Each row is a point on a landscape with many valleys, with its height.
From any point a ball rolls to the lowest of the 2 points nearest to it. It stops when none of these is lower. Distance is the straight distance between rows; heights are no part of it.
k_459: [-21  36  18 -22  10 -35  59 -32   2 -73  22  23  11 -29  11 -46 -31  -9
   9   0  11  38   4 -35 -25  20  16 -29 -21  32 -35  -8 -16  23]  height 680
k_89: [ 52 -28  17   8  -4  20 -27   4 -55 -14  11 -18 -26 -10  -5 -45  24  16
   5 -53 -57 -44  43 -10 -27  42 -26  23  15 -13  -3  23 -10 -35]  height 540
k_666: [-46 -17 -19   9  -8  10  36  -4 -36  18 -45 -10  27  -2 -31 -34  21   4
  -7 -12 -26  26  12  60  33 -33  62  -2  32 -32  19 -41 -40   7]  height 700
k_618: [ 18  30   8  -5 -23 -12 -21 -13   8 -17 -54 -27 -11  27 -10  14 -42  25
  -3   6 -11  13  31 -10   2   4   7 -65  49   2  11  28 -24 -50]  height 677
k_49: [ 24 -40 -24  -1 -59   4 -29  34  33  35 -34   9  34   5  -9  -1  -1  -5
 -44 -13  14  31  14 -15 -18   5  13 -31  18 -44  47  40  27  20]  height 456
k_74: [ -8 -11  17   3  -7  21  67   0 -16  15   7   1  27 -18  14  -7  65  11
  -8   5 -19  10 -34   6  33  -6   1  -8 -52 -34  26 -40 -11  39]  height 415
k_756: [  9   9  12   7   7  33  15 -39  13 -12 -33   5 -11   6   1  60  68  -5
 -23  15  -2   9   7 -56 -39  23 -15  10 -30  11  11   0 -32 -13]  height 573
k_512: [ 32  13  35 -12 -14  20 -22  -1 -12  13  44   4 -11  -7  11 -41 -30  -8
  22   5   1 -36 -34  -1 -10   9 -36  -6  20 -45  -1  -6  17 -20]  height 158
k_337: [ 22 -20  52  -8  19  10   7  48  17  13  -6  13  10 -16  13 -41 -31  27
  23   7  45  42 -53 -40  32 -26 -30 -12 -34  -9  35 -20  25  -7]  height 97
k_848: [-25 -28  -7  12 -37  -4 -26  30  -3 -40 -26 -19  45 -12  10  28  16  13
 -52   5  -5  16  21  67  19  -1  16  -5  16 -42  -6  25  66  50]  height 476
k_933: [ 27  48  34 -32 -57  15   4  -3  32 -18 -26   7  15  -8  30  25   3  22
 -31 -33  15  31 -17   3  20  -3 -11 -56 -41   8  17  59  39   7]  height 625
k_916: [ -7 -13  12 -10  32  19   1 -38  -5 -23 -44  15  18 -12 -22  13  33 -30
 -21 -27  -5  39  37 -50 -61  27  17  25  30  10  24  22 -29 -28]  height 539
k_11: [-18  14  19  21  70  -1 -20 -33  10   2  12  41  -1 -21 -55   9  21 -21
 -13  35  49 -28 -26 -27 -57   7  -5   9  34  -9   1 -33  -2  16]  height 318
k_532: [-66 -62 -58  44  43 -14 -22  43  12  29 -14  17 -29 -22 -16  20   6 -22
 -11  22  54  14 -12  27 -27   2  11  33   8   4 -30  31   5  39]  height 355
k_494: [ -3 -22  12  30 -28   8   4  13  -3 -34  -8 -22  62 -31  -7  47  22  -2
 -13  25 -17  -3  11  50   8  51  46  28 -27 -23 -31  -3  33  44]  height 604
k_476: [-14  16  22  19  72  -9 -17  -6 -31  17 -12  34 -14  14  -5  15 -46 -11
  37   3  27 -29  17 -20  -1 -17 -22  -6  18  64   1 -29 -59 -50]  height 358
k_411: [  0  28  17 -32 -19 -24 -13  30 -15 -20 -23 -30  38  -5  22  26 -33  34
   4  -4  11   9  26   7   6  15  53 -23  -7  10  -4 -23 -19   1]  height 755
k_351: [-20  -2  20 -18 -41   7  33 -31 -48 -49   7 -22  23   5  46  -5  34 -14
  11  -3 -41   9 -14  42  44   3   8  13 -32 -31  -5 -48   9  24]  height 449
k_868: [ -4 -38 -19  42  25  15 -25 -24 -11  15 -45   4 -64  30 -13  48  21 -34
  46   3 -15   8   3 -12  -3  24  12  60 -29  34  12  34 -14 -21]  height 260
k_6: [ -9  51  -8 -20   5   6  -8  43 -19  13  28 -31  -7  -2  34  36   1  27
   1  -1  24 -50   0  61  38 -72  12   6  -4  39 -64 -37 -34 -15]  height 549
k_148: [ 23  45   0   4   0  21 -63  -8  39  44  19  26 -15  30 -10  23  26  31
  -9 -28  20  -7  -4  10  -2 -50  39  47 -12  28  16 -43 -11 -45]  height 676
k_909: [ 13  -2  -6 -23 -16 -28  21  47   5 -42  58 -43   5  -9  34 -51 -12  -6
  14  38   5 -11  -1   7  10  13 -29  27 -26 -28 -49 -37  54  37]  height 251
k_845: [-19  28  22 -42 -23 -15  11   1 -32  -1  -4 -26  75  19  38  71 -14   4
  19   6 -11  -4   7  30  33 -16  61  -9 -10  -4  13 -68 -35 -17]  height 737
k_621: [-31  32 -29  18  73 -32 -23  -4 -22  -2   9 -19 -46  20  13  15 -16  11
  11  27   4 -46  23   6  -2 -10 -46   9  45  56 -23   5 -39 -30]  height 374
k_646: [ 27   1  10 -35  -6   3  21 -41   6 -46  20  38 -17 -15  -5 -81 -23  -2
   1 -12  20  55 -13 -60 -32   1 -11   2 -18   6   1 -16   2   1]  height 675
k_313: [ 23 -13  32 -22 -18  40 -44  21 -17   5 -41 -16  24   0   5  22 -10  37
 -20 -23   4  -1  30  -3  -1 -33  11   7  37 -13  11 -15 -22 -75]  height 84
k_680: [ 11   7 -14  -9 -44 -11  19  21   7  17  38 -14   9  16  37   6  37 -24
  -2 -12 -26  -3 -19  74  59 -22 -50  37 -64 -12   7 -10  61  16]  height 535
k_332: [-35 -24   0   9 -12  22  17   0 -34  46 -21  38  -4 -12 -39 -35 -21 -20
   9 -48   5  11 -19  64  21 -25  47 -39  18 -19   1   3 -42   1]  height 679
k_159: [ 12  27  -3  10 -20  18   7 -35   6  28 -51  23 -50  20 -18  32  -2 -39
  21  -3   5 -22  -5 -20 -38  10  28 -47   8  28   9  37 -66 -22]  height 239
k_712: [-47  32 -39  -1 -28 -24  21 -38  -7  15 -35   1 -21  13  10  40   4 -44
 -15  -6 -16 -21  25 -10 -42  21  45 -58  49 -16 -10  39 -62  13]  height 112
k_962: [ 10  87   2 -35 -42 -13  -1  14  -1 -29  23 -35  -9  10  42  30  29  28
 -23  -3  16  -1  -7  70  30 -46  29   4 -33  11 -49 -33  18  17]  height 507
k_505: [  6  -2  31 -38 -12   5   0   2  -1  -7  23  24  26  -9  50  21 -44 -21
  20  30  54  30 -57 -40  17 -14 -21   5 -37 -26  15 -33  38  23]  height 113
k_468: [-25   1 -17  20  31  -5   5  57   7  60 -22  23 -42 -28  -6   9   3   2
  22 -24  47 -31 -19   5  -9  -5  11 -27 -34  46 -10  29 -36  31]  height 280
k_592: [ 19   1  21  18  -3  41 -52  23  -6  -1 -31 -14   4 -24 -29 -15  -7  46
 -20  -4  23  -4 -13  59   8 -16  18  28  38 -19 -13   0  17 -27]  height 185
k_356: [-47  -2 -31 -19  -5 -45 -27 -20 -29 -11   9   8 -12  12  -6 -13 -55  -6
 -19 -15 -10  -9  28  -2 -23   9  11 -62  70 -24  -6  37   0  19]  height 161
k_568: [ -6  -2 -17 -25 -28  11 -26  -5 -33   0  15 -23  32  15  45  69 -33 -41
   7  41   6 -44  19 -18  -8  -4   4  37  36 -32 -25 -39  -4  -7]  height 264
k_399: [ 18 -51 -21  29 -41  29 -11   8  44   5 -39 -34 -28  11 -32   3   2 -20
   1  39  -2  -1 -22  22   7  12 -11  -8  23 -51 -10  55  37  -9]  height 265
k_779: [ 41  31  -6  21 -16  13 -13  -6  55  54  11  34  -6  11 -29  -5  13  -5
   7 -55 -30   5  12  21  17 -12  24  44 -21  43  30  30  51   2]  height 620
k_784: [ 26   3  25  -5 -46   1  26  48   2  -5  24 -35 -11   2   6 -80   6 -12
  47  -5  12  21 -45  30  23  35  31  18 -66 -12 -19  -7  14  17]  height 287
k_481: [-20 -28  -1 -18 -36  17  -7   3 -40 -39  25 -18   7  -4  52  23  24 -21
 -12   3  -4 -18 -31  58  31 -12 -32  29 -22 -42 -19  -5  51  37]  height 486
k_668: [ 10 -18  60  14 -19  34  18   6   1 -19 -29 -27  55 -21   2  61  -4  -8
  36  38  -3   0 -38  16  22  42  44  16 -40 -17 -15 -16   8 -12]  height 644
k_557: [-16  -8   1  -3   9  -2 -24 -46 -11 -41 -32  -5 -15   6 -23  20  15  29
 -42  30   4  46 -13 -16 -44  20   3 -29  50 -55  30  18 -14 -18]  height 460
k_877: [  6 -18  18   2 -21  -3  22  54   0  55   2  -8  69 -11   8  34  -8 -16
  14 -36  -3 -17  11   1  42   7  25 -24 -43  27  20  17   0  25]  height 590
k_443: [ 11 -17  13 -11 -13   7   7  -4 -26 -14  17   7   1 -11  18 -27  -9  -7
  43 -22   1  35 -31   0  11  39  34  53 -78  15   6 -14   8  22]  height 307
k_326: [-48  33 -16  17  29 -31  32  17  28  29 -12  28 -17 -12  45  11  -2  -3
  -6 -61  10 -10 -14   2   9   3   7  -6 -12  51  -9  54 -13  20]  height 329
k_876: [-61 -29 -45  24  32 -36 -13  -5   3 -32  12  -9  -3  -6 -14  22   7  -7
 -33  47  21  21   7  10 -32  25   6  30  39 -23 -32  17  20  37]  height 310
k_281: [ 22 -22 -17  -3  41 -22  30  12  20 -14  14 -45  12  12  -8  14  50   3
 -27  53 -18 -14  53 -75 -14   1 -85  -9  17  -1   9 -27  -2  -8]  height 144
k_404: [-34 -85   2   0 -31  23   9 -14 -19 -17 -21 -24 -27  10 -28  -2 -11 -13
   1  32  -6  14 -51  23   1  30  10 -38   6 -56 -38  38  11   2]  height 238
k_520: [  8  16  -2  28  44   3   8 -31 -19  39   5   0  -6  -5 -56 -44  40  31
  -9 -11 -25   1   8   0  -4  -2   1  16  33  -6  42 -40 -38 -15]  height 712
k_844: [ 35  63  27  -5   3   1 -38  18  -9  27  15  12 -34 -10   1 -30 -17  63
   2 -33  34 -11 -39  38  12  -7  -4 -26 -14  30  10   1 -13  -8]  height 722
k_433: [ 34 -28 -25  -3 -13 -10  -3  46  34   3 -14  15 -15   0   5 -49   3  11
  -5 -25  35  57  17 -43 -23  10   5  27 -59  47  16  32  10  20]  height 320
k_407: [-40 -10 -52 -15  22 -33  20 -15   1 -23  15  18 -56   1  31 -31  39  -5
 -30 -18  17  47   4 -46 -46  25 -13  27 -28  16  -6  26 -22  36]  height 240
k_855: [ -6  12  20   8 -10  25  16  14  -4  62 -26  15  25  -3   2  61  36   8
   3 -31   1 -12  -9  -6   4   0  54 -10 -47  17  23 -14 -54   0]  height 626
k_954: [ 16 -20   7   3  -6  38  29  11  15  18 -32  24 -41  -7 -11 -48 -33 -44
  52 -12  25  11 -16  -1  22 -48   6  23 -21  35 -31  -9   1 -16]  height 157
k_858: [ 31  13  -9  49  11   2 -25   2  58  45  -8  33 -19  18 -55 -15  49   7
   2  -2  12  16   1  14 -22  -7  32  63 -30  38  15 -28  12  -4]  height 655
k_261: [ 60  -2  43  17 -26  25 -10  -2 -17 -47 -22 -46 -38  -1 -12 -44  40  43
 -11   2 -45  -7  13   6 -19  34 -18 -16  12 -52 -14   4   4 -45]  height 520
k_581: [ -2  22 -28 -13  -3  -8  -8  51  39  -5 -15 -39   6   2   9  37  29  38
 -55  12  13 -18  58  -6  -1 -68  -4 -13  28  10 -34  -4   3 -12]  height 615
k_620: [ 16 -12  24 -13   0  -7  34  11  16   5  17   1   0  -7  -7 -82 -70 -13
  45   4  15  23 -36 -27  38 -17 -27 -49   0  -2   6   1  14 -10]  height 107
k_335: [ 13  -1   2  10 -16  42  34  16  72  22  -3   1  11  -7 -16   3  17 -43
  20  36   7 -15 -19  13  23 -46  -7  65 -28  -5 -38 -42  59   3]  height 246
k_903: [ 15  55 -23  -2  25 -27  -1  29  13  37  47  -3 -26  17  14  -7  20  61
  -6  -3  -4 -17 -13  25  21 -37 -33  -6 -16  34  17 -17 -14  10]  height 711
k_408: [-10 -10   0 -14  -7  -6 -24 -29 -44  23  35  51  -4  -8  -7 -12 -10 -15
   4 -80 -32 -24  -9   6 -29  41  41 -15 -14  12  28  60  -3  40]  height 371
k_82: [ -1 -18   6 -10  -2  22  23  52 -13  40  12   8 -13 -47   3 -21   0 -22
  24  -8  45 -41 -37  -4 -13  -6   1 -10 -38  -3 -31 -23 -23  35]  height 241
k_349: [-51 -59 -37  10  48 -28  -1 -24 -20 -12   8  -5 -30  11 -40 -17  51  -2
 -36  -4 -11  46  12 -28 -45  45  -6  12  13 -17   5  32 -13  21]  height 272
k_974: [ 61  -6  55  22  -2  44   9 -21  19 -39 -30 -21 -15  -2 -35 -21  23   2
  13  26 -16 -27 -15 -17  -8  20 -28  -3  -7   7 -12  19  13 -46]  height 506
k_143: [ 58  37  -5 -19 -26 -25 -16  24  25 -30  32 -44  -8  18  16 -27 -12  34
 -32  13 -38 -21  37   6   1 -20 -48 -25  34 -49  -2 -15  79   4]  height 187
k_219: [ 44  20  56 -20 -46  29  25 -40  -6 -55 -14   8   0 -13  19 -25   4  28
  -5 -29 -34  35 -24   5  27  14 -24 -54 -32 -13   9  36  21 -11]  height 653
k_585: [ 11  -4  24   1  -9  48  36  10   0  -9 -27  32  -1 -27 -27 -34 -28 -28
  11   6  45  -1  -1   6  -9 -39   5 -16  19   2 -42 -38 -40 -26]  height 194
k_726: [  3  13  -3  -1  -8  25 -28  28   9   8 -24  18  19 -20   1  28  49  12
 -53 -53  20  -5  52 -11 -51  -1  40  60 -11  34 -17   5 -18  -7]  height 597
k_707: [ -1  18 -40 -16   8  -7  -5 -45  40 -24  -4  11 -39  17 -14 -22  41   6
 -55  20  12  41  11 -47 -50 -12 -39   4  42 -34  27  10  13   3]  height 485
k_834: [-26 -10 -24   7   7 -34  13 -54 -30 -29  20 -19 -25  13 -14 -10 -20   5
   9  25 -54  -3   8   9  10  22 -13 -45  32 -24 -13  20  -4   8]  height 124
k_639: [  6   7  22 -22 -47  31 -15  18  19  15 -62  14  44 -20  -6  26 -17   2
 -28 -40  24  22   5  -2  -9  -2  44 -46  11 -10  25  55   3   1]  height 552
k_963: [ 57  42  11 -11 -10   9 -11  -5  55 -10   7 -22 -17  18 -13 -36  14  63
 -26 -13 -37  -7  24  -4  25 -37 -56 -11  13  10  11   8  36 -47]  height 110
k_87: [-34   7 -11   3  23 -17  44   1  67 -20 -54  16 -10 -11 -15 -33 -19 -41
 -16  -9  38  24  -1 -38 -19 -21   6 -18  34  44 -21  62   9  -3]  height 441
k_42: [-20 -22 -17 -13   5 -20 -24  -7 -36  27  50  44  14 -13   3 -12  -1  -4
  -1 -29  16   4 -17 -21 -43  45  34  20 -29 -17  35 -21 -14  58]  height 334
k_696: [ -3   0   4 -26  -1  -9  -3   0  -4 -34  75 -11  12 -31  14  14 -37 -16
  -1  57   4 -65 -31  12 -18  14 -44 -17  27 -57 -52 -13  44  37]  height 166
k_780: [ 14  27  25  -1  26 -28  22  10   3 -20 -56 -41  21   2 -37  -8  -3  31
 -26   2 -18  23  74 -33 -14 -14  13 -74  53   4  16 -27 -40 -45]  height 662
k_571: [ 13 -18  11 -21 -49 -15 -31  58 -28  34   8   0  48   1  42  17   6   2
 -29 -61   3 -24  18  20  27   2 -24 -40 -26   0  50  27  19  29]  height 523
k_69: [-39  12 -13   7  20   2  51   8   2  10   9  28 -15 -27  36   9  49  18
 -14 -20  -4  13 -35  25  26  -7 -23 -17 -66   8   1  21   2  51]  height 381
k_303: [-11  -6 -17 -21  -2  -1  -4   1  27  -5  50  25   5 -25  26  24 -41 -44
  14  33  28 -10 -42  15  11 -11 -43  24 -22 -19 -32  -1  74  49]  height 139
k_641: [ 10   7  14 -13  23   5 -57  22  13   6  28  24  57   0  16  48 -32  23
 -19  19  50   9   5 -27 -17 -36   7  66  10   8  17 -53  29 -13]  height 352
k_918: [ 22  38  -1   6  -1 -31  22 -28  41 -25   3 -42   9  26 -19 -24   3  37
   2  21 -44  29  35 -21  37   1  -8   1   5  17  16 -15  30 -15]  height 60
k_286: [ -8  26 -40 -23   2  -9 -20  53  37  29  32 -21   9  11  32  57   7  10
 -14   5  36 -49  33 -18  12 -73   5 -13  -9  44 -34 -26 -37 -21]  height 576
k_679: [-44  16   7  25  34  16  60 -30  78 -20 -60  16  -2 -16 -11  15  16 -11
 -26  18   1  20 -25 -12  17 -38 -27 -28  25   7 -13  51  34  -8]  height 467
k_602: [-25  35 -11  28  78 -11  13 -39 -12  19  -3  19 -42   9 -13 -21  61  -4
  -9 -39 -22   2  22 -12 -27  10 -11  44  21  49  10  -9 -59 -25]  height 698
k_225: [-58  -3 -60 -10  -3  -2  39 -35 -38  40   4  18 -15  -6  10  21  24 -47
 -10 -18 -38 -53  34  11 -10 -18  -6 -35  36 -16 -16  11 -53  22]  height 250
k_324: [-12 -50  18  24  24  -7 -52 -10 -21  24 -19  35 -59   2 -32   5 -73 -21
  70  10  30   3 -61   1  -1  15  10 -27  18  -8   6  26  -6 -18]  height 733
k_567: [ -3  16  -3   1 -15  -5  40  22   2  18  43 -40 -16  19  22 -39   6 -19
  50  46  -7 -11 -45  23  34  -2 -13  13 -26 -34 -14 -41   4   8]  height 270
k_746: [ 18   4   9  -6  -4  44 -10  41  -1 -13   5 -20 -21 -39  10 -29  11  29
  -7  -2  17 -32 -17  60  17 -31 -31  46  -6  -5 -59 -13  28  -8]  height 252
k_766: [  3 -31 -26 -10 -39  16 -15 -21 -33 -43 -32  -2 -46  10  23 -13 -41 -23
  14 -20 -15  21  25   9   2   6  -5   1  12   6 -35  56  -7 -25]  height 162
k_739: [-30 -63   9   4 -15  31  69 -14  -7 -19  -8  14 -10 -12 -36 -25 -30 -47
  20  25   6  18 -27  14  11 -19   6 -37   3 -21 -62   3 -15  -3]  height 223
k_493: [ 19 -16 -13 -28 -29   0 -20   0  -7 -25  18 -21   6  -9  18  -5 -32 -18
 -17  -3 -36 -53  40 -17  -7  -2 -55 -30  56 -54 -17  31  52   1]  height 235
k_854: [ 22  35  38  23   9 -12  -9 -40 -14 -28 -12 -33  15  19  -2  48 -27  42
  21  15 -70 -21  34  13  42  21 -15 -44  31  17   3  11 -12 -60]  height 665
k_109: [ 19  13 -32  12  45 -55  -7  -6  51  -1  28 -25  11  52 -19  -1  10  14
  -2  46 -12   6  50 -59   0   2 -47  13   3  47  26 -23   6 -22]  height 103
k_570: [-92 -34 -20  -1   6 -13   4 -35 -53  10  -2  41  18  12   0  15 -16 -18
 -23 -36 -35  -9  15  32   5 -15  16 -42  61 -19  12  27 -28  11]  height 218
k_735: [  2  14  -5  -7  -1 -40   6  50  -5  37  50  -7  57  -5   6 -26 -19   7
  -3   3  22  -2 -20  25  35 -11   5  -5  -2 -16  30 -38  22  49]  height 80
k_870: [ 17 -68  20   7 -15  11   5  37 -40  18  20 -18  16  -8 -25 -58  21 -16
  13 -36 -41 -30  14 -27 -32  52  17   5  -1 -41  24  36  -6  -1]  height 558
k_455: [-32  25  -3  22  68 -36 -11 -25  23 -24  -7  22 -49   4   6   7 -26 -18
   6   5  23 -34 -20 -16 -26  26 -36 -16  34  45 -24  57  -2 -17]  height 392
k_70: [ 18  14  -1  11   7  -5  39 -11  19  27  17 -36  35  12 -23  48  36 -21
  -4  49 -35 -68  32 -48 -11  11 -30 -23  25 -15   5 -37 -27  -7]  height 189
k_400: [ -6 -13  -5  -9   7  33  23 -35 -53 -18 -20  20 -47  -5  34  10  36  -3
  -3  -8  -2  17   4 -31 -22   1 -27   0 -26   2  -8 -12 -69 -21]  height 593
k_409: [  9 -16  16   5   1  67  15  47  33  23  -8  -4   9 -24   2  17  50  16
 -18  -5  16 -15  -9  31  32 -69 -12  53 -35   2 -40 -40  23 -19]  height 180
k_846: [-14  -4  18   5   4  28  20   2 -35  46 -50  41  16 -11 -11  21 -22  -8
  23 -46   1   9  15  11   0 -12  44 -29  10  15  29 -16 -80 -37]  height 657
k_634: [ -9 -22  -3 -14  13  24  -9 -11  -4  -8  29   0   4 -33 -25   4 -34 -41
  -7  38   1 -81  -3  -3 -31 -17 -54 -16  73 -45 -49  -5  18  -8]  height 188
k_263: [ -4  37  -4 -38   0   3   1 -22  -6 -11  15   2  56   1  14  11  -8   4
 -17  12   2  15  38 -30 -10 -42  26  65  26  -4   3 -81   0 -16]  height 383
k_605: [ -1   7 -10  -2  33 -37  15  43  18 -14 -30 -75  -1  23 -18  21  31  37
 -25  37  11  10  53 -48  -2 -24   3 -45  13  24  -6 -34 -43 -28]  height 649
k_949: [-20 -58 -44   5 -25   6 -41   2  23 -17  10   2  -5   1 -12   0 -17 -11
 -27  10   0  20 -10  54  14   0 -17  22  23 -47 -19  54  88  30]  height 321
k_149: [-33 -52 -54  17   2   4 -36  49 -13  21 -18 -30 -15 -10   6  27 -44 -24
  22  16  28 -26   5  37  27   9   5  24   9   8 -40  41  16  19]  height 357
k_359: [  0   3   2   4   9  -2  -7   7 -11  43  12 -25  48   9 -20  35 -12 -30
  20  34  -2 -49  19 -30 -19  13  22  22  44 -20  10 -59 -35 -15]  height 226
k_803: [ 15  22  48  16  -7  13  17 -50  -7 -33  -3 -16  31  -6   7  58 -25  -3
  44  25 -46  -9 -20  14  40  49   7 -16 -19  14  -6  22  16 -13]  height 654
k_722: [ -6   3 -38   6 -18  10   5 -50 -11  21 -20  -5 -37  41  17  19  -6 -24
  33 -14 -46  14  18  -4  27   8  10  24  -7  24  17  28 -19 -20]  height 217
k_390: [ 36  39  48 -26 -35   6   5 -30   4 -50   2  -1  14 -14  -4 -40 -17  36
  -9  16   9  44 -44  14   1  11  16 -30   3 -45   8 -30  17  -1]  height 663
k_245: [ 13  20  48  36  32  33  48 -46  43 -31 -41   2  22 -18 -42  15  32  16
  -8  13 -39  -7   2 -15  15  -2 -22 -22   2  25   4  39  25 -28]  height 490
k_692: [ 25 -89  -3  23   7  20   1  36 -16  19   2  -1 -43  -9 -21 -52  43  -1
   5 -25   0  14 -17 -32 -30  34 -14  23 -43 -22  17  29  -6   8]  height 571
k_346: [  3   8  -1  14  20 -18 -16  11 -20 -20  10  -9  12   8  14  19  15  74
 -34  25  -7  19 -24  30  20 -15 -28 -24  25 -30  35  20  20  18]  height 409
k_889: [-30 -72   0 -23 -30   7 -29 -54 -61 -52  14  17 -17  33  17  -4 -54 -22
  17 -10 -36  20  -5  18  -2  32  -6   1  13 -31 -17  21  12 -19]  height 123
k_381: [-23  -6 -31  29  32  -7  56 -55  -4  16 -14  10 -43  16 -24   8   3 -64
  40  -2 -53 -15  21 -13   5   5   5  -7  10  47   0  50 -36 -14]  height 256
k_697: [  1  23   8  -4  20  24  21  -7 -12  24  -3  33  10 -30  -4 -19  24  -8
  -5 -56  -1  -8  33 -29 -23 -17  14  40 -17  50  -1 -13 -33  -8]  height 673
k_402: [ 33 -66  -2  71   9  13 -28  23  -7  30 -13 -19 -10  18 -14  48  44   7
  21  11 -40 -14  15  20   5  47  -6  50 -43  26   0  26  -5 -23]  height 309
k_527: [ 16  32 -28 -23   2 -41   5  16  32 -17   9  -7 -32  21  13 -39  17  33
 -23  14  38  38  21 -67 -36   9 -20  -4 -27  35  14 -13 -20  14]  height 278
k_150: [  9  81  -3 -16 -31   4  27 -28  33  -2  27  14  -2  -5  14  15  22  -4
  -6  14  14  -2 -21  23   0  -3  16  11 -40  10 -21 -26  13  36]  height 455
k_145: [-20 -12 -35   1  13 -27  33 -14 -25 -13 -16  10 -37  17   6  10 -45 -62
  25 -12  -8 -11  58 -34 -17  12  -9 -47  38  51 -23  57 -67 -23]  height 288
k_56: [-10  17  26  16  61  -7 -26   5  18  19   3  36  17  -6 -18  38 -13   4
  20  49  54 -24 -21 -32  -6 -30  -2  35   5  21   7 -64  13   1]  height 335
k_65: [-22  21  -4   1  22  -8  -6  -6 -14  13 -10  18  15  11  16  51 -71 -45
  32 -14   0 -49  57 -24   1  -8  -5 -11  38  70 -27  25 -45 -39]  height 328
k_953: [ 30 -29 -23  18 -24 -12  -1  -8  42  32 -14   3  13  27 -34 -16 -10 -16
   7   2 -16  42   7 -36  -5  32  21   0  -3 -13  61  33  19   7]  height 387
k_254: [-44 -44 -20 -23 -26  -2 -29  34 -54   7   1 -30  50   4  48  49 -51 -51
  24   7   8 -39  13  24  37   7  15  24  14 -14 -18  -4  10  21]  height 312
k_140: [ 20 -55 -40  13 -17 -34 -15  31  18  38  22  15  16  22  12 -56 -14 -10
   9  -7   2  60   5 -22   5  19  -5  32 -37  -2  47   6  33  34]  height 359
k_812: [ 29  11  -5  31  34 -30 -29  25  51  40  49  32   5  19  27  25  39  51
 -17  13  -8  24  -9  12  14 -60 -34   1 -52  52  23 -24  12 -14]  height 699
k_249: [ 42   1  34 -23 -12   8   9  -9  14 -25 -21  -7  11 -11 -31 -54  -5  11
  -6  16  26  33 -11 -58 -43  19   9 -19  13 -25  26 -38 -27 -24]  height 670
k_656: [ 21  45  38  18  12  -5 -28 -39  -9   7  25  34 -36 -16 -28 -28 -14  46
  13 -18   8   2 -65  28 -13  49  14 -48 -12   0  26  18 -12   9]  height 728
k_276: [  0  18 -16   5  -3  16  38  -9  18  34  17  18 -15 -13   1  -4  19 -32
  36 -37 -31   2 -10  42  54 -23   4  58 -61  33  -6   6  48  31]  height 580
k_318: [  6  49 -13   4  37 -22 -33 -35   7 -11   7   1 -41  33 -24   6  24   0
  -6  54  48  -4 -18 -27 -61  28   0  13  21   9  16 -41 -43  -5]  height 296
k_394: [ -9 -25 -21 -16  -5   7   1  37 -44 -11  28  -1 -20 -29  51  -8   8  -3
  16 -14  27 -18  -7   7  -3  27  -2  43 -69  21 -42  -9 -10  47]  height 281
k_391: [  7  24 -44  -9  -2 -53  28  56  14  -6  43 -30  20 -11  11 -32   9  23
 -24  31   3  -8  31  17   1 -26   1   7  -7 -10 -24 -57  28  66]  height 183
k_439: [ 27  55  -9   7  10 -10  -2 -64  13   1 -18  10 -59  53 -31 -20  -7 -20
  27  36   3  -7  -7 -22 -26   9 -10 -32  24  26  14 -20 -56 -43]  height 279
k_126: [ -8   2  27 -12  -9 -19 -16  -1 -52  -6  36  18  48 -27  18  -6   8  20
 -18 -78 -35 -33   9  29  26  34 -11 -38 -16   6  43  34  23  50]  height 432
k_58: [-11 -36  -1   3   5 -15 -31   2 -40 -44 -40 -38   6  20  -5  14 -15  55
 -20  28 -18  36 -10  35  12  -1  17 -36  57 -69  44  13   8  -7]  height 437
k_873: [-60 -74 -36  -3  -5 -31 -18 -31 -51 -26  34 -22 -12  38  13   6 -19 -10
  16  17 -43   2 -12  18  25  47  -4   3  -2 -29   3  25  26  38]  height 100
k_352: [ 18 -38   2  42  -6   5 -12  36  -8  24  -1 -26  21  16  10  12  39  42
 -12   3 -41   8   8  37  42  12 -16  15 -17 -17  25   7  17  -9]  height 364
k_299: [ 17  -6   7  15   7 -10  26  37  39  48  -1 -11  11  -6 -40 -54 -52 -26
  56  -5   9 -10 -19   3  49 -10  17  -5 -10  31   3  11  31  10]  height 125
k_482: [ 48  11  -7  11 -20   2 -38   8  58  37  65   9   7  35  26  23  38   8
   3 -16 -12  10   1   1  26 -45   4  39 -55  21  12 -48  11 -38]  height 687
k_704: [-22 -16   5  -8  -3  15  30   7 -62  15 -29 -24  43  21  15  27  31  20
   2  11 -36  -2   3  29  22 -33  40   4  23 -41  37 -68 -64 -19]  height 718
k_542: [ 37  14  41  -6 -24  44 -22 -31   6  11 -18  21   6   6   8   8 -32   1
   4  -4  -5   8 -20 -11  14 -26 -22 -11  29 -25  23  -1  17 -50]  height 148
k_138: [ 19  17  37 -18 -11 -18 -14  -5 -24   4  53   0  60  10  14 -29 -18  13
  -1  -7 -26  -4 -22   3  23   9 -12  -8  25 -58  58 -29  37   8]  height 133
k_817: [  0  34   6   5  16   0 -17 -19  48 -27 -23  32 -29  -2  -2 -28 -37  -9
   6  -8  38  15 -13 -13 -13  -8  -3  25   8  52 -16  43  40 -15]  height 414
k_461: [ 12 -12  27  18  22 -14 -51   6   0   6  15  17 -36  -6 -24 -14 -48  37
  26  34  51  15 -88   7  -5  31   0 -40   0 -25  29   8   7  10]  height 731
k_587: [-31  18  32  -7  59 -29  31  -5 -11 -78  14   5  -4 -48 -15 -59  -1  29
 -25  16  38  28  -4 -12 -34   9 -11 -20  12  19 -51 -27 -17  12]  height 685
k_546: [ 17  59 -15 -19 -16  -5  14 -57  43  -8  28  17  19   5 -12   0   4 -35
  -4  20   1   1  23 -51 -35   3  12  51   4  12   3 -38  18  13]  height 416
k_367: [-18 -28 -12 -13  23   5 -43  -3 -35 -19 -20  13  23 -17   7  13  -6   3
 -15 -39   4  21  45 -17 -41  34  29  72   9  13  16  14  -9 -12]  height 496
k_551: [-36  13 -14 -41 -29 -20 -39   2 -20 -21   0  30  34  -2  43   0  -7  -2
 -17 -56  22  27  16  10 -29  29  59  35 -19   7  27  -4   0  48]  height 411

Call two points neighbours if one is among the 2 nearest of the other. Go from one point of each pair to the other, from neighbour to neighbour, staying as low as possible. Name the highest point that can't be avoided.
k_722 / k_918 | k_707
k_712 / k_722 | k_225
k_409 / k_313 | k_746
k_82 / k_735 | k_443
k_313 / k_735 | k_512
k_337 / k_407 | k_149
k_337 / k_918 | k_493

For each start below, name the point where the ball stops.
k_459 | k_407
k_780 | k_712
k_587 | k_407
k_854 | k_337
k_461 | k_82
k_276 | k_82
k_666 | k_42
k_89 | k_722
